Points on a hilly landscape, in no order, each with its height.
From any point a ball rolls to the lowest of the 2 points nearest to it. It stops when none of these is lower. Distance is the straight distance between rows; heights are no part of it.
Q_515: [-1.68  2.57  1.98  0.42  0.03  1.04 -2.06  2.03  1.07 -1.46 -4.13  1.90
  0.41  1.80  1.45  3.95 -0.30 -3.12  1.22  3.25  0.84 -1.66 -2.71 -2.40
 -0.82 -3.70 -0.35]  height 2.83
Q_10: [ 1.79 -0.31 -0.81  0.53 -2.05  0.16 -0.84  3.38  2.67  2.37  5.28  0.00
  0.35 -1.60  3.40  0.27  0.39  2.67 -1.17  0.67 -0.08  1.57  2.06  1.17
  1.68  4.01 -1.53]  height 4.62
Q_80: [-2.52  0.88 -0.01 -1.41  1.07  0.70  2.40  3.75 -1.06 -3.22  0.57 -3.90
 -0.68 -0.88  2.25  0.57  0.87 -0.31  2.25  0.63  1.54  0.82 -2.05 -0.43
 -1.41 -0.04  0.49]  height 4.54
Q_707: [ 3.36  0.04 -3.21  0.08  1.46  0.22  1.64 -0.54 -3.10 -2.77 -3.09 -1.45
 -0.52  1.88  1.85 -0.16  0.39  0.48  1.71  0.34  2.58  0.53 -0.91  0.12
  0.24 -5.99 -0.84]  height 4.15
Q_198: [-1.89  0.34  1.84  3.16 -0.75 -2.65 -3.74 -1.14  1.31 -3.45  1.70 -4.52
  1.95 -1.23 -0.67 -0.32 -2.81 -0.04 -1.07 -0.03 -1.56 -1.39 -3.52  0.59
 -2.73  2.47  1.45]  height 5.10
Q_397: [-0.23  2.48  0.08  3.03  0.50  2.15 -0.02  0.89 -1.57 -3.23 -1.57 -1.12
  0.58  2.75  3.47  1.93 -0.42 -0.94  3.11  4.81  2.32 -0.15 -1.47  1.23
 -0.70 -1.09 -2.26]  height 2.80
Q_170: [ 1.65  2.25  1.63  4.87  2.86  2.13  0.54 -1.52 -1.73 -1.96 -1.01 -1.80
  0.87  0.14 -1.71  1.29 -1.40  2.02 -1.76 -4.07 -0.32  1.81  1.66 -2.99
  2.58 -2.85 -2.56]  height 4.91
Q_359: [ 0.17 -1.15 -1.44 -1.07  0.25  3.10 -2.67  2.90  0.60 -5.07 -1.34 -0.76
  0.49 -0.51 -0.54 -1.54 -2.50  2.12  1.72 -1.62 -1.47  0.09  0.59 -6.36
  1.34 -2.07 -3.04]  height 3.03
Q_242: [ 0.21 -2.87 -0.96 -3.59  1.91  0.59  0.55 -2.89 -0.77 -1.16 -2.92  0.57
  2.08  0.64  0.28 -2.15  1.64  0.86  1.88 -0.83 -0.64  0.17 -0.42 -6.61
  1.82 -2.59  0.72]  height 3.26
Q_20: [-1.59  2.90  0.48  0.19  0.78 -1.46 -1.23  2.10  2.04  3.59  2.58  1.09
 -3.41 -0.70  3.80  3.73  1.20 -1.78 -0.46  1.37  3.24 -0.40 -1.52  3.98
 -0.61 -0.79  1.55]  height 2.02
Q_305: [-0.64  0.93  0.64 -2.71  0.17 -1.80 -0.30  1.19 -1.01 -2.32 -4.68  2.47
 -0.21  0.90 -1.06  1.50 -1.90 -3.68  0.54  1.79  0.87 -1.72 -2.08 -2.75
 -0.11 -4.18 -0.58]  height 2.98
Q_896: [ 2.87 -0.27 -1.44  4.47  1.00 -0.93  3.25 -2.90 -3.79 -1.33 -2.80 -0.33
  2.33 -0.49 -1.53  1.18 -0.86 -0.62 -3.23  1.39  0.66  1.63  0.89  4.85
 -1.36  2.00 -1.91]  height 6.02
Q_536: [ 0.48 -1.43  1.65 -3.29 -3.69 -0.61 -0.68  0.35  1.40  3.53  0.01  4.09
  1.41  0.27 -1.66 -1.66 -0.43 -0.11  1.01  0.45  0.36 -0.47  2.55 -1.38
  3.31 -1.85 -0.66]  height 3.96
Q_29: [ 3.44 -1.16 -0.86 -0.45 -1.49  1.62  3.68 -0.20  1.62 -0.30 -1.03  0.30
 -0.02 -1.22  1.78  0.79  3.22  1.07 -2.19  2.22 -1.58 -0.30 -1.59  1.71
  0.24  2.15 -1.12]  height 4.01
Q_831: [-2.25 -1.50  0.59  0.12  1.93  2.66 -0.04 -2.49  1.73 -0.43  0.24  0.62
  1.33 -0.02 -5.03 -2.23 -1.59 -1.22  0.67  0.24 -5.34 -2.33  1.36  0.64
 -1.34  6.04 -0.24]  height 1.08
Q_152: [-1.18  2.42 -1.56 -0.74  0.93  1.76 -0.13  3.59  0.00  0.14  1.03  1.86
 -1.43 -1.19  0.78 -0.29 -2.43  1.40  0.38 -0.69  0.55  1.38  3.46 -0.86
  0.25  0.63 -1.35]  height 4.52
Q_826: [-0.03 -1.94  0.14 -4.00  0.75  0.44  1.87 -1.29 -0.09  0.15 -0.77 -0.84
 -0.77  1.78  0.77 -2.28  2.82  0.45  0.97  0.46 -0.58 -0.57 -1.75 -2.72
 -0.61 -2.72  1.94]  height 3.40
Q_746: [-0.99 -2.35  0.28 -3.87 -3.84  0.02 -0.53 -0.21  1.34  2.99  1.96  2.36
  0.15 -0.53  1.47 -2.45 -0.38  1.99  1.93  3.15  0.98 -0.64  1.40  0.62
  1.55  2.60  0.53]  height 4.06
Q_833: [-1.94 -2.72  2.55 -3.99 -0.77  3.42  5.26 -2.23  0.05  1.88 -0.20  2.56
  0.42 -1.95  0.32 -0.59  3.46  1.01  1.55  1.15 -0.75 -0.49  0.33  0.33
  0.93  2.03  2.22]  height 5.68
Q_300: [-0.18  1.23  0.75 -0.20  1.51  1.31  4.22 -1.24 -3.24  0.18  2.36 -1.39
 -0.90  0.70 -1.41 -1.21 -0.32  0.76  0.41 -4.00  2.13  1.80  3.20  2.38
  1.80 -1.10 -1.05]  height 4.79
Q_263: [-1.20  0.95  1.08  2.12  2.87 -1.53 -1.27 -1.29 -1.60  1.84  2.81 -2.10
 -0.45 -0.85 -0.45 -1.72 -2.76  3.49 -1.78 -4.95 -1.17  2.37  3.32 -2.67
  0.62  0.97  0.58]  height 4.90
Q_204: [ 1.56  3.11  2.21  4.20  0.42  2.30  0.39  1.92  0.57 -1.44 -0.70 -0.76
  2.14 -1.30 -2.58  1.41 -1.53  2.16 -2.89 -2.23 -2.40  1.00  2.31 -1.99
  0.28  0.71 -2.44]  height 4.67
Q_849: [-0.43 -2.02 -0.91  0.58 -0.85 -3.65 -6.69  0.63  1.58  2.17  2.93 -2.36
  2.56 -0.06  1.25  0.34  1.81 -0.29  2.33 -2.13  0.39 -0.95 -1.37 -2.35
  0.58 -0.23  3.23]  height 4.59
Q_205: [-0.10  4.05  0.19  1.80 -2.13 -2.96 -2.41  3.19  0.93  1.48  1.80  1.03
 -2.07  1.68  3.76  2.54  0.15 -1.21  0.21  4.02  3.89  0.06 -2.00  2.40
  0.20 -0.88 -1.11]  height 2.34
Q_12: [-2.26  2.01  1.23 -0.01  1.04 -2.51  0.28  3.33 -2.27 -4.11  0.05 -1.03
  1.06 -0.25  0.60  0.13 -5.44 -0.75 -0.04  0.61  2.69  1.88  1.09 -2.44
  0.61 -0.23 -2.77]  height 4.70
Q_61: [-2.47  1.93  0.02  0.29  2.95 -1.75 -2.91 -2.90 -2.20  1.87 -2.77  3.69
 -2.77 -0.84  0.80  1.68 -2.27 -0.21 -0.68 -1.82  2.60  0.88  1.06  0.23
 -1.25 -2.20  2.88]  height 2.01
Q_79: [-1.40 -2.21 -2.88  1.19  2.93  1.66 -0.22 -0.87  1.57 -2.09 -0.94  0.30
  1.56  1.85 -2.91 -0.91 -1.42 -3.85 -0.32  2.60 -5.31 -2.83 -0.09  1.57
 -3.16  5.91 -0.34]  height 4.48
Q_455: [ 2.34 -1.41 -2.52 -0.45 -1.63 -1.35  2.91  1.38  0.15 -3.05 -1.56 -2.04
  1.20 -0.88  3.29  0.10  2.21  0.34 -1.30  3.65 -0.11  0.42 -3.43  0.33
 -2.46  1.83  0.20]  height 4.32
Q_199: [-1.65 -1.58  0.16  1.91 -0.58 -2.11 -5.55 -1.75  1.31 -0.01  3.17 -3.65
  2.22  1.15  0.06 -2.06 -0.70  0.95  1.34 -0.82 -2.32 -1.32 -1.96 -1.50
 -1.90  3.25  2.46]  height 4.87
Q_848: [-1.17 -2.61 -0.37  2.58 -0.99  1.76 -0.24 -1.26  0.81 -0.46  3.04 -1.65
  2.26  0.01 -3.51 -1.02  1.32 -1.34  1.75 -2.07 -2.80 -1.01  0.22  1.83
 -0.09  7.01  1.28]  height 3.73
Q_726: [ 1.35 -1.13 -0.77 -2.16  0.22  1.40  3.27 -1.25  0.60  0.76 -2.38  1.63
 -2.22 -0.22  0.61 -0.61  2.55  1.19 -2.41  0.94 -1.46 -0.77 -0.60  0.07
 -1.37 -1.97  0.81]  height 3.64
Q_18: [-0.44 -2.88 -2.06 -3.14  2.77  0.68  0.90  0.49  3.53  4.25  1.31 -0.01
  0.70 -0.83  1.66  1.36  4.95 -3.09  1.39 -1.80  0.24 -0.89 -1.75 -0.24
  0.45 -0.36  4.03]  height 4.86
Q_271: [-2.08  3.59  0.13 -1.01  2.52  0.23 -0.42  3.21 -1.52 -1.90  1.94 -1.21
  0.34  1.46  0.82 -1.45 -2.71  0.32 -0.62  1.37 -0.24  0.55  2.45 -0.38
 -1.09  0.58 -2.84]  height 4.63
Q_607: [-2.18  0.90  2.67  0.34  0.12 -4.33  0.32 -0.09 -2.78 -3.14 -0.04 -1.70
  1.31 -2.50  0.05 -0.75 -4.92  2.15 -2.00 -2.59  2.32  3.21  0.53 -2.88
  0.56  0.80 -1.02]  height 4.73
Q_642: [-1.84  1.37  2.64  2.42  2.68 -3.74 -2.54 -2.53 -1.23  0.23 -0.06 -0.96
  0.91 -2.46  0.10 -0.58 -3.86  2.97 -2.31 -3.13 -0.40  1.50  0.78 -3.21
 -1.07  1.14  1.67]  height 4.80
Q_589: [ 2.66 -2.60  0.17  1.16 -3.60 -4.47 -0.07 -4.33 -1.54  0.37  1.88 -2.77
  0.61  2.12 -0.71 -2.78  0.41  1.22 -0.31  1.76 -0.58 -0.25 -1.21  2.39
  0.36  1.89 -0.74]  height 1.93
Q_74: [-1.19 -1.00 -2.60  0.60  2.82 -2.12 -2.76 -0.43  2.47 -2.90 -2.18  0.71
  1.45  1.10 -0.52 -0.20 -0.91 -3.40 -1.47  3.61 -3.67 -2.78 -2.85 -0.33
 -5.02  5.63  0.22]  height 5.97
Q_425: [ 2.35  1.40 -3.95  1.09  2.15  2.14 -4.15 -0.64  2.28  2.49 -2.14  3.73
 -3.56  3.58 -0.45  0.87  0.59 -0.90 -1.66  0.91 -1.82 -2.21  1.22  2.31
 -0.85 -1.82 -1.83]  height 6.37
Q_274: [ 0.78  1.82  1.40  1.10  2.22  0.03  0.36  0.13 -1.65 -1.91  0.86 -2.44
  1.48  2.80 -0.94 -1.52 -2.17  0.16 -0.33  1.95 -2.05 -0.22  1.75 -1.05
 -0.26 -2.59 -3.76]  height 4.75
Q_559: [-3.76 -0.18 -2.90 -3.25  0.09  4.00 -0.12  1.15 -1.09 -3.23 -0.27 -0.98
 -2.78  0.40 -1.63 -2.42 -1.67 -0.41  4.74 -0.51  0.84 -0.71  0.37  0.65
 -0.54  0.13  0.56]  height 4.66
Q_816: [-0.23 -0.80  0.06  2.03  0.92 -2.46 -4.13  0.10  1.85 -3.54 -0.78 -2.28
  1.86  0.65 -1.75 -0.76 -3.28 -1.24 -1.32  2.03 -5.29 -2.53 -2.74 -1.77
 -4.46  3.29 -0.33]  height 5.56
Q_798: [ 0.81 -0.28 -1.78 -1.23  1.87  3.29  4.47  0.83  3.36  0.52  4.37  0.31
 -2.03  0.55 -0.02 -0.56  3.10 -1.59 -2.04 -0.62 -2.50 -1.85  1.95  5.45
  0.80  2.53 -2.40]  height 5.42
Q_864: [ 0.54 -0.79  0.68  0.72 -2.62  3.05 -0.60  3.02  2.40 -1.94 -0.79 -0.60
  1.02 -0.68 -3.66  1.01  0.83 -0.92  0.80 -1.37 -3.05 -2.15 -1.94 -1.29
 -0.50 -0.10 -0.14]  height 3.13
Q_641: [-0.75 -0.48  3.23  1.46 -0.10 -4.03  0.66 -4.18 -1.60  1.64  2.17 -2.71
  1.29  0.98 -1.73 -2.25 -0.12  0.64 -1.69 -1.17 -1.17  0.48 -0.37  1.81
 -0.64  2.23  1.36]  height 2.54
Q_362: [ 3.55  0.16 -1.91  3.23 -4.37 -2.88 -4.23  2.84  2.53 -0.02  0.46 -0.43
  2.02 -0.11 -0.34  1.29 -0.07 -0.22 -1.36  0.42 -1.76 -0.81 -1.41  0.38
  0.43  1.12 -1.00]  height 3.83
Q_50: [-0.13  4.25  1.18  3.06  1.70  0.33 -0.12 -0.43 -1.53  0.95 -3.23  3.42
 -2.81 -2.23  1.40  3.85 -2.16  1.74 -4.07 -2.44  1.87  2.22  0.40  0.90
 -1.34 -0.98  1.53]  height 2.00
Q_876: [ 1.24 -3.01 -2.69 -0.20 -0.99  1.18  0.88 -2.26  0.85  1.60  4.39 -1.92
  0.12  0.19 -2.26 -2.82  1.54  0.51 -0.22 -2.43 -3.08 -0.96  1.88  3.70
  1.01  4.12 -0.57]  height 4.71
Q_724: [-3.40  0.38  4.39 -0.96 -2.39  0.39  0.10 -1.45  0.92  2.84  2.74  0.12
 -4.28 -1.53  2.45  0.42  0.16  1.90  1.41 -0.07  2.23  0.26 -1.86  1.42
 -0.35  0.15  3.18]  height 4.23
Q_140: [ 3.31  2.54 -2.85  4.16  2.40  1.81 -0.79 -0.46  0.51  0.06 -1.66  1.12
 -2.11  1.99 -0.31  1.85  0.40 -0.60 -3.17 -0.56 -1.26 -0.91  1.08  4.11
 -1.18 -0.52 -1.93]  height 6.05
Q_411: [ 0.04  2.03  2.63  5.33  3.37  0.23 -1.80 -2.26 -2.94 -1.54  1.86 -4.39
  1.35  2.28 -1.92  0.04 -2.86  0.71  0.52 -2.79 -0.80  0.62  1.06 -1.99
  1.02 -3.19 -3.08]  height 4.93
Q_38: [ 2.90  2.88  0.51  3.60 -0.88 -3.53 -0.28  1.27  0.75 -0.01  0.79  0.48
 -1.06  0.44  3.74  2.73  0.59 -0.43 -4.15  2.46  1.59  1.02 -1.65  4.20
 -1.52  1.49 -2.11]  height 2.69
Q_916: [-0.25 -2.56 -1.39 -0.51 -1.94  1.28  0.76 -1.16  0.03  0.42  0.72 -1.99
  0.08  0.81 -0.63 -0.08  3.70 -0.71  3.83 -1.91  1.68 -0.47 -0.93  2.69
  1.67 -0.62  2.07]  height 1.10
Q_877: [ 0.97 -0.16 -2.32  0.00  2.38  2.33  4.40  1.13  1.88 -1.05 -0.48  1.45
 -1.78 -0.93  0.42  1.60  1.98 -1.49 -3.97  1.38 -3.05 -1.19 -0.55  3.46
 -1.67  3.82 -1.79]  height 4.89
Q_186: [-3.14 -0.74  1.66 -3.12  1.35 -1.74 -0.37 -1.75  0.40  3.70 -1.78  4.68
 -0.91 -1.38 -2.12  1.62 -1.71 -3.02 -1.96  0.30 -0.45 -1.98 -0.28 -1.07
 -2.13  1.06  3.62]  height 4.65
Q_434: [ 3.73  0.41  0.13  4.37 -3.09 -2.72 -1.67  1.70  1.40 -0.49  1.04 -1.28
  1.62  0.58  2.69  2.20  0.74 -0.43 -3.14  2.40 -1.13  0.14 -2.30  2.58
  0.89  2.93 -3.20]  height 3.19
Q_889: [-4.87  0.96  5.31 -2.28 -1.01 -2.00  0.15 -1.57 -0.48  4.20 -0.03  4.71
 -1.16 -1.82 -1.57  1.28 -2.31 -2.03 -0.94  0.98  2.66 -0.10  1.71  0.98
 -0.41 -0.03  2.95]  height 4.39
Q_17: [-0.43 -0.75 -1.27 -0.05  3.81 -1.20 -0.18 -5.00 -3.18  2.27 -2.90  0.96
 -0.52  0.37 -0.70  0.39  0.21 -1.20  0.03 -4.37  2.78  1.20  0.15 -1.77
  0.86 -1.98  3.11]  height 1.74
Q_593: [-2.12 -0.08  1.23 -3.06 -4.60  0.88 -1.30  2.04  2.37  2.57  2.79  1.79
 -3.91 -1.21  2.77 -0.01 -0.26  1.54  2.10  4.18  2.05  0.04  0.28  1.28
 -0.13  0.77  0.35]  height 4.14
Q_651: [ 1.83  0.23 -0.01  1.41 -5.21  2.53 -2.30  3.14  4.49  1.31 -0.26  2.12
 -0.34 -0.53  1.05  2.26  1.86 -0.19  2.33  1.99  0.44 -0.96 -1.94 -0.36
  1.32 -0.29  0.13]  height 3.84
Q_966: [ 0.30 -0.03 -0.65  0.85 -0.98  3.41 -2.93  1.75 -1.35 -3.55  0.27 -1.30
  2.40  0.59  0.84 -1.69 -1.66  3.23  3.96 -0.06  0.13  1.14  2.48 -4.63
  1.64  0.24 -2.34]  height 2.94
Q_804: [-0.17 -0.31  2.65  1.40  0.78 -1.92  1.01 -4.40 -1.83  4.01 -0.34  1.18
  0.91 -0.14 -1.90 -0.33  0.92 -0.44  0.15 -1.76  2.31  1.02  1.49  1.48
  1.43  0.23  2.26]  height 2.20
Q_181: [ 2.57  2.37 -1.65  1.33 -0.10 -1.43  0.30  3.65  0.17  2.32  3.33 -1.75
  0.78 -2.71  3.44  1.59  1.05  3.24 -1.45 -2.08  1.96  3.68  1.96  0.51
  0.48  1.56  0.08]  height 4.50
Q_394: [ 0.67 -0.13  0.00 -0.30 -0.11  1.78  2.97 -0.76  0.02  3.02  5.86 -1.96
 -0.11 -0.12 -1.76 -2.83  1.93  2.32 -0.15 -3.29 -1.50  1.07  3.67  2.70
  2.27  1.07 -0.25]  height 4.95
Q_669: [-1.09 -0.13 -1.98 -1.55  1.85 -1.51  0.99  1.70 -1.53 -4.37 -2.32 -1.35
  1.59 -0.67  3.63  0.65 -0.68 -1.12  0.29  3.74  1.47  0.60 -2.39 -1.09
 -3.47  0.52  0.66]  height 4.46
Q_149: [-0.84  1.66  1.01  1.95 -1.49  2.01 -0.76  2.33 -2.34 -2.65 -0.38  0.23
  2.35 -0.03  2.26 -0.38 -1.66  1.45  4.42  3.85  2.66  1.52  1.91 -1.48
  1.44  1.11 -2.46]  height 2.89
Q_554: [-1.15 -2.65 -0.48 -0.53  0.30  2.31  1.31 -1.35  2.22  3.41 -2.67  2.74
 -0.93 -3.36 -0.01  3.65  3.95 -2.18  1.00 -1.05  1.11 -1.05 -2.51  0.75
 -1.11  0.67  4.86]  height 5.34
Q_690: [ 2.41 -1.51 -3.53  0.78 -1.90 -1.88 -5.92  1.02  1.22  1.46  0.11 -0.24
  0.92  0.06  2.50  1.17  1.94 -1.16  0.62  0.56  0.05 -0.92 -2.43  0.00
 -0.78 -0.14  1.84]  height 4.34
Q_88: [ 1.28 -1.15 -1.24  1.10  1.47 -0.76  1.36 -1.95 -1.71 -0.77 -3.69 -0.14
 -1.55 -2.15 -0.86  1.13  0.60  1.22 -2.30 -5.71  0.73  2.27  0.26 -1.74
 -0.16 -2.40  2.38]  height 1.33
Q_454: [ 1.63 -0.44 -0.15  0.55  1.27  0.47 -3.27 -1.47  1.88  6.75  3.10  0.60
 -0.90  1.97  1.38  1.56  4.46 -0.11  1.15 -1.11  0.77 -0.79 -0.06  0.71
  1.94 -3.40  1.46]  height 2.13
Q_484: [ 1.28 -1.72 -1.37  0.01  3.60  1.16 -0.42 -1.40  2.24  4.29  1.91 -0.94
  1.87  1.29 -0.84  1.06  5.95 -2.41  0.13 -3.04 -2.33 -2.15 -0.55 -0.54
  0.74 -1.23  2.59]  height 3.79
Q_691: [-1.31 -0.53  0.58 -2.41  0.47 -1.75  0.75 -2.10 -3.51  0.27  1.37 -0.62
 -0.41  1.03  2.86 -4.31 -1.88  4.16  1.41  0.43  2.14  2.80  1.87 -1.39
  0.04  0.03  0.22]  height 6.00
Q_963: [-1.50  0.24  0.19 -1.64  1.85 -2.80  0.16  1.87 -0.72 -2.58 -0.94  0.16
 -0.16 -0.58 -4.68 -0.30 -3.03 -3.11 -2.56 -3.45 -1.19 -0.40  0.12 -3.10
  0.32 -0.99 -1.39]  height 3.54
Q_988: [ 1.62  2.80 -2.22  1.10  0.02 -1.53 -2.35  3.77 -0.03  2.67  1.10  0.95
  0.28 -0.84  0.73  1.02  0.11  0.38 -0.27 -2.15  2.09  1.90  2.38 -0.79
  2.50 -2.66 -0.58]  height 4.37
Q_870: [-1.62 -2.53  3.13 -2.43 -1.67  1.44  5.84 -1.43 -0.61 -0.59 -1.05  2.08
  1.73 -1.17 -2.02 -2.56  0.83  0.48  0.06  3.06 -1.71 -0.18  0.61  0.55
 -1.00  4.32 -0.01]  height 5.82
Q_296: [-0.05 -1.62 -4.37 -0.79  0.15  3.39 -0.82  2.09  1.78 -0.56  1.89 -2.08
  1.43  0.72 -1.46  0.20  3.05 -2.31  3.63 -2.76 -1.12 -1.79  0.09  1.48
  1.47  0.57  0.76]  height 2.03
Q_841: [ 1.01  2.39 -0.49 -2.24  2.82 -3.49  1.69  3.60 -1.02 -0.43  0.63  0.62
  1.78 -1.42 -1.20 -0.09 -2.25 -0.53 -4.07 -3.76 -0.33  2.17  2.59 -3.38
  1.70 -1.45 -1.74]  height 3.95
Q_33: [ 1.34  1.59  0.91  1.70  0.00 -1.28  1.90  0.19 -0.31 -1.56 -4.82  0.91
 -1.41 -4.34  0.33  3.24 -1.09  0.61 -5.20 -3.11  0.63  2.05 -1.72 -0.97
 -1.98 -1.03  2.02]  height 1.75
Q_615: [-1.04 -0.04 -1.75 -2.57  0.39  2.63  2.14 -0.12 -2.20 -1.53  0.23 -1.19
 -3.19  1.05 -2.88 -3.48 -2.30  0.98  1.49 -3.19  1.13  0.62  2.87  0.47
  1.74 -2.63 -1.30]  height 4.72
Q_673: [-1.04  0.11  2.30 -3.41 -0.33 -1.51 -0.92  0.39  1.14  2.32  0.07  3.70
  1.98  1.05 -5.63 -1.83 -1.39 -2.00 -0.27  0.11 -2.26 -2.10  2.30 -1.84
  1.36 -0.21 -0.63]  height 3.62
Q_620: [-1.11 -3.62  1.57 -1.53 -1.04  4.46  3.22 -1.83  1.48  1.44 -2.05  2.23
 -1.07 -3.21  2.21  1.73  4.34  0.67  1.17  0.80 -0.38 -0.53 -2.92  0.75
 -1.12  2.14  3.61]  height 5.55
Q_682: [-3.01 -0.51 -0.20 -4.53  1.42  1.05  0.14 -0.08  2.32  4.41 -0.31  5.98
 -1.94  0.12 -2.53  1.24  0.26 -4.33 -0.97  2.10 -0.75 -2.53  1.35  2.09
 -0.11 -0.63  1.72]  height 5.06
Q_627: [-2.97 -0.58 -1.80 -2.39 -0.57  0.64 -1.59  3.75  0.56 -3.45  1.03 -2.69
 -1.81 -1.79  0.63 -0.95 -1.35 -0.31  3.97 -2.84  1.05  0.12 -1.99 -1.89
 -0.40  0.13  1.76]  height 4.60
Q_619: [ 1.27  1.68  2.21  2.85 -1.32  2.71 -0.39  2.03  2.84 -0.90 -0.88  1.67
  0.08 -1.02 -2.54  1.26 -0.48 -0.24 -2.90  0.72 -4.59 -0.71 -0.29 -0.16
 -1.13  2.25 -2.30]  height 4.02
Q_117: [-0.47 -2.69  0.02 -2.47 -4.82  4.21 -0.90  2.54  4.33 -0.52 -0.57  0.58
 -1.45 -1.11 -1.36 -0.02  1.63 -0.54  3.96  1.73 -1.55 -2.18 -1.54 -0.92
  1.18  0.50  1.85]  height 3.60
Q_885: [ 2.82 -1.73 -4.75 -1.54  0.66 -1.87 -0.21 -1.48 -3.39 -3.83 -1.04 -3.58
  0.47  0.83  1.03 -3.64 -0.24  1.48  1.36 -0.64  1.48  1.85 -0.63 -1.00
  0.46 -3.91 -0.99]  height 4.20
Q_736: [ 1.06 -0.89  2.21 -0.36 -0.24  1.16  4.95 -3.07 -3.23 -1.87 -2.58  1.09
  1.00  0.94 -0.28 -1.25 -0.84  0.74 -0.02  5.33  0.03  0.32  0.35  1.64
 -1.40  0.92 -2.27]  height 5.94
Q_597: [ 2.89  0.82 -3.28  2.33  1.10  2.02  1.93 -1.44 -1.32  0.46 -1.74  2.44
 -0.36 -0.10 -0.42  0.24 -0.46  1.27 -2.75 -0.68 -0.38  1.13  2.64  4.04
 -0.10  1.75 -1.16]  height 5.73
Q_861: [ 1.28  0.44 -2.30 -1.51  1.51  0.37  2.23  3.51  1.99  1.20  5.48  0.00
  0.95 -0.10  1.63 -0.21  1.85  0.00 -2.45  0.02 -1.56  0.29  2.46  3.32
  1.36  2.99 -2.62]  height 4.92
Q_167: [-1.46  2.41  3.68  2.66  1.37  2.13  0.18 -0.98 -1.30 -2.40 -3.14 -0.37
 -0.65  1.99  1.77  2.25 -0.37 -1.13  0.24  4.26  0.77 -1.04 -2.86  0.30
 -2.13 -3.42 -1.25]  height 2.70
Q_450: [-0.38 -1.42  1.02 -0.54 -1.71 -3.10  0.30 -0.82 -1.64  0.03  2.81 -3.48
  1.41  2.02  1.30 -1.71  1.96 -0.48  3.18  1.60  2.16 -0.29 -0.69  1.79
  0.97 -0.39  0.80]  height 1.48
Q_895: [-0.12 -0.84  1.47 -3.52 -1.26 -2.24 -0.87  0.72  0.64 -0.70 -3.78  2.06
  0.35  0.08 -3.88 -0.08 -1.47 -2.63 -0.71 -1.20 -0.44 -1.61 -0.46 -4.36
  1.16 -3.39  0.59]  height 3.16
Q_449: [ 4.11  0.00 -1.78  1.19 -2.91  0.03  1.37  0.32 -2.95 -1.98 -0.73 -3.58
 -0.41  2.17  1.11 -0.26  1.57  0.10  4.00  1.12  2.85  0.76 -1.36  1.85
  2.44 -6.11 -1.96]  height 4.09
Q_474: [-5.84 -0.21  6.47 -1.65 -1.19 -0.89 -0.99 -4.61 -0.61  3.11  0.61  3.31
 -1.83 -0.34  0.66 -0.26 -1.14  1.34  1.11  1.55  2.58 -0.10  0.66 -0.71
 -0.94  1.80  2.53]  height 4.31
Q_942: [ 1.96 -0.12  1.82  0.94 -6.41  1.21  0.33  0.45  0.62 -1.37 -2.56 -0.36
 -0.61  0.21 -0.78  0.16  0.61  0.78  3.09  1.93  1.46 -0.20 -1.97  0.04
  1.25 -2.03 -0.46]  height 3.99
Q_339: [ 1.77  2.90  0.19  0.62  1.71 -3.52 -0.09  2.48 -1.14  2.33  2.53  0.55
 -0.22  1.18  0.52  0.14 -0.25  0.27 -4.20 -1.61  1.04  1.65  2.11  0.37
  0.63 -3.05 -1.27]  height 4.21
Q_823: [ 2.81 -0.55  0.46 -0.32 -5.76 -0.55  1.04 -1.64 -2.60 -1.02 -2.14 -0.81
 -0.83  1.79 -1.77 -0.80 -0.34  0.39  3.28  0.25  2.89  0.29 -0.25  0.93
  2.87 -5.20 -1.48]  height 4.04
Q_569: [ 1.07 -2.25 -1.93 -2.68  1.80  1.81  0.73 -0.53 -0.92 -4.29 -3.59 -0.55
  2.02 -0.58 -0.53 -2.48 -1.03  3.00  0.48 -1.07 -1.34  1.12  1.37 -5.65
  0.92 -3.27 -1.32]  height 3.15
Q_786: [-0.28 -0.85  2.02 -0.69 -0.95 -2.89  3.37 -4.33 -4.07 -1.06 -1.52 -1.47
  0.33  0.86  1.37 -3.21 -0.95  3.66 -0.63  3.07  1.54  1.80 -0.44 -0.44
 -1.58  0.20  0.22]  height 5.99
Q_294: [-1.00  1.61 -0.13 -0.62  1.03  0.26 -1.67  0.49  3.47  5.69  2.15  0.63
 -3.63  0.98  2.28  3.55  3.22 -2.21  0.68 -0.09  2.21 -1.33 -2.36  1.78
  0.77 -3.80  1.29]  height 1.42

Two balls start at each pair of points below. Name the first point that both come to, or write never.
Q_300 / Q_861 | Q_167
Q_411 / Q_12 | Q_271
Q_474 / Q_263 | Q_895

Call two points neighbours if one is among the 2 nearest of the other. Go from one point of each pair to the other, from neighbour to neighbour, staying as low as possible. Name the highest point that can't be avoided.
Q_294 / Q_88 | Q_74
Q_597 / Q_88 | Q_896
Q_88 / Q_831 | Q_394
Q_916 / Q_88 | Q_641
